Points on a hilly landscape, in no order, each with its height.
From any point a climber steps to the highest of the 5 points nearest to it. It stops when none of these is higher. Distance is the straight distance between rows; heights are no part of it.
<798>: [113 150  96 127 120  62 131 124 101 184  76]  height 36.1
<276>: [143 136 112 154 149  74 132 130 133 185  85]  height 60.1
<693>: [202 114 162 127 124 119 144 195 107  99 136]  height 49.6
<666>: [190 129 170 128 144 158 136 157 141 107 163]  height 51.6
<10>: [128 157 119 135 163 110 142 140 122 160  95]  height 44.5
<680>: [172 158 140  91 100  90 123 134 105 123 127]  height 34.4
<254>: [129 152 108 129 141  68 137 157 107 179  73]  height 37.9
<760>: [150 117 138 183 190 158 167 172 141 127 115]  height 39.3
<544>: [109 115 126  54  74 181  96 121  65  98 166]  height 4.2
<712>: [127 154 121 121 128  60 156 200  98 139  67]  height 54.7
<277>: [128 145 133 151 173 130 150 144 137 154 108]  height 44.7
<759>: [145 144 120 177 153  64 138 126 166 180  90]  height 43.3
<181>: [170 135 164 116 129 157 130 120 141 117 152]  height 42.5
<4>: [ 70 114  98 122  94 142  95 104 150 102 168]  height 59.4
<147>: [100 129 134 132 142 157 141  86 137 121 125]  height 34.5
<801>: [152 113 166  88 115 182 105 112  99 135 160]  height 21.1
<344>: [171 143 151 104 119 123 125 128 125 119 138]  height 35.0
<390>: [105 143 107 132 136 116 134 100 113 145  93]  height 48.1
<790>: [ 80 129  82 128 118 123 113  92 117 132 100]  height 45.6
<275>: [128 154 125 133 159 108 154 168 123 134 100]  height 53.3
<763>: [135 140 120 139 152  86 153 179 124 160  86]  height 53.9
<384>: [126 154 115 131 154 106 144 124 122 160  95]  height 39.8
<84>: [ 97  98 104 183 138 130 107  80 157 162 115]  height 22.3
<26>: [ 67 143  73 112  69 110  82 114 135 109 132]  height 16.7
<392>: [195 112 149 102 125 120 135 205  85 107 131]  height 48.3
<465>: [170 132 151 100 109 131 109 121 105 133 138]  height 28.3
<437>: [114  96 129 116  91 146  99  90 132 104 168]  height 34.8
<363>: [103 136 160 141 150 176 146  84 162 120 144]  height 22.5
<107>: [182 138 145 109 113  92 140 184 120 105 126]  height 46.9
<627>: [119  76 164 126 120 196 114  92 134 122 208]  height 28.1
<498>: [147 130 121 163 170  88 146 179 134 161  92]  height 50.0
<124>: [148  97 187 119 132 200 120  95 146 128 192]  height 27.7
<489>: [151 116 132  93  88 134  92 104  96 131 136]  height 23.4
<469>: [155 126 132 188 180 118 144 145 172 164 113]  height 34.6
<439>: [105 127 129 149 168 159 135  93 143 158 116]  height 21.8
<82>: [157 158 143 114 135 105 144 140 127 110 124]  height 46.4
<163>: [198 131 157 107 133 152 121 174 101 122 148]  height 58.3
<236>: [151 123 127 100  71 110  96 101  99 123 130]  height 26.4
<370>: [159 150 155 127 150 136 149 136 148 103 133]  height 41.6
<754>: [178 129 167 151 157 174 168 159 154  80 144]  height 69.3
<422>: [117  89 109 100  78 162  73 125  97 125 162]  height 14.4
<176>: [174 108 157 119 110  82 173 198 107  84 103]  height 51.9
<796>: [117 147 131 127 152 143 142 103 131 131 115]  height 43.7
<737>: [174 107 157 136 132 107 171 180 107  75 109]  height 49.4
<508>: [101 102  97  87  64 149  61 136 100 127 165]  height 9.1
<584>: [ 98  91 147 138 118 175 127  85 156 103 196]  height 34.9
<567>: [120 159 110 110 114  97 132 103 106 127 106]  height 66.1
<13>: [ 64 100 105 145 138 167 116  90 149 122 139]  height 49.7
<446>: [163 126 156 104 116 145 104 109 120 124 149]  height 32.6
<257>: [135 155 129 113 125 120 138 101 126 119 117]  height 67.1
<145>: [176 127 157 142 155 140 172 173 132  80 126]  height 55.1
<357>: [136 144 126 190 166  59 162 140 183 150  92]  height 35.7
<825>: [158 138 185 135 157 183 143 118 166 105 167]  height 44.2
<532>: [136 137 119 189 162  85 142  85 178 166 103]  height 31.2
<349>: [ 74 124 102 136 121 139 120  88 129 121 119]  height 72.1
<300>: [137 146 131 128 140  88 166 191 113 118  88]  height 59.6
<689>: [149 131 129 160 172 125 166 186 126 130  96]  height 59.2
<735>: [ 46 163  61 101  71 105  72 108 153 130 143]  height 3.3
<343>: [106 127 128 123 116 139 129  82 130 114 124]  height 45.4
<511>: [135 157 120 115 138  80 153 176 107 132  94]  height 56.1
<256>: [ 79 105 137 136 124 172 129  80 147 101 163]  height 40.5
<722>: [ 98 139  85 121 104 107 116  95 101 137  93]  height 50.4
<649>: [120 112 103 170 142 107 115  83 147 175 102]  height 15.2
<487>: [121 171  97 106 108  77 137 119  96 143  83]  height 54.8
<59>: [148 139 146 149 167 144 178 173 136  98 117]  height 47.2
<772>: [ 64  94  85 170 125 141  81  99 171 164 140]  height 43.8
<478>: [153 144 136 116 114  67 163 195 105  98  90]  height 56.4
<18>: [ 40 125  77 130 129 134  87 116 158 145 155]  height 50.1
<132>: [ 54 115  86 141 125 147 106  97 151 123 142]  height 53.6
<602>: [121  95 152 123 105 163 111  82 145 111 182]  height 24.4
<269>: [121  98 142  67 105 191 105 119  85 124 164]  height 10.9
<747>: [114 112  93 105  60 118  74 112 120 116 151]  height 12.3
<407>: [ 31 113  92 146 134 162 109 109 175 127 178]  height 49.8
<820>: [122  85 154  92 110 200 110 108  97 124 191]  height 16.0

For each start below, name the point where the climber stops.
<487> => <257>
<801> => <754>
<176> => <300>
<124> => <754>
<584> => <349>
<390> => <257>
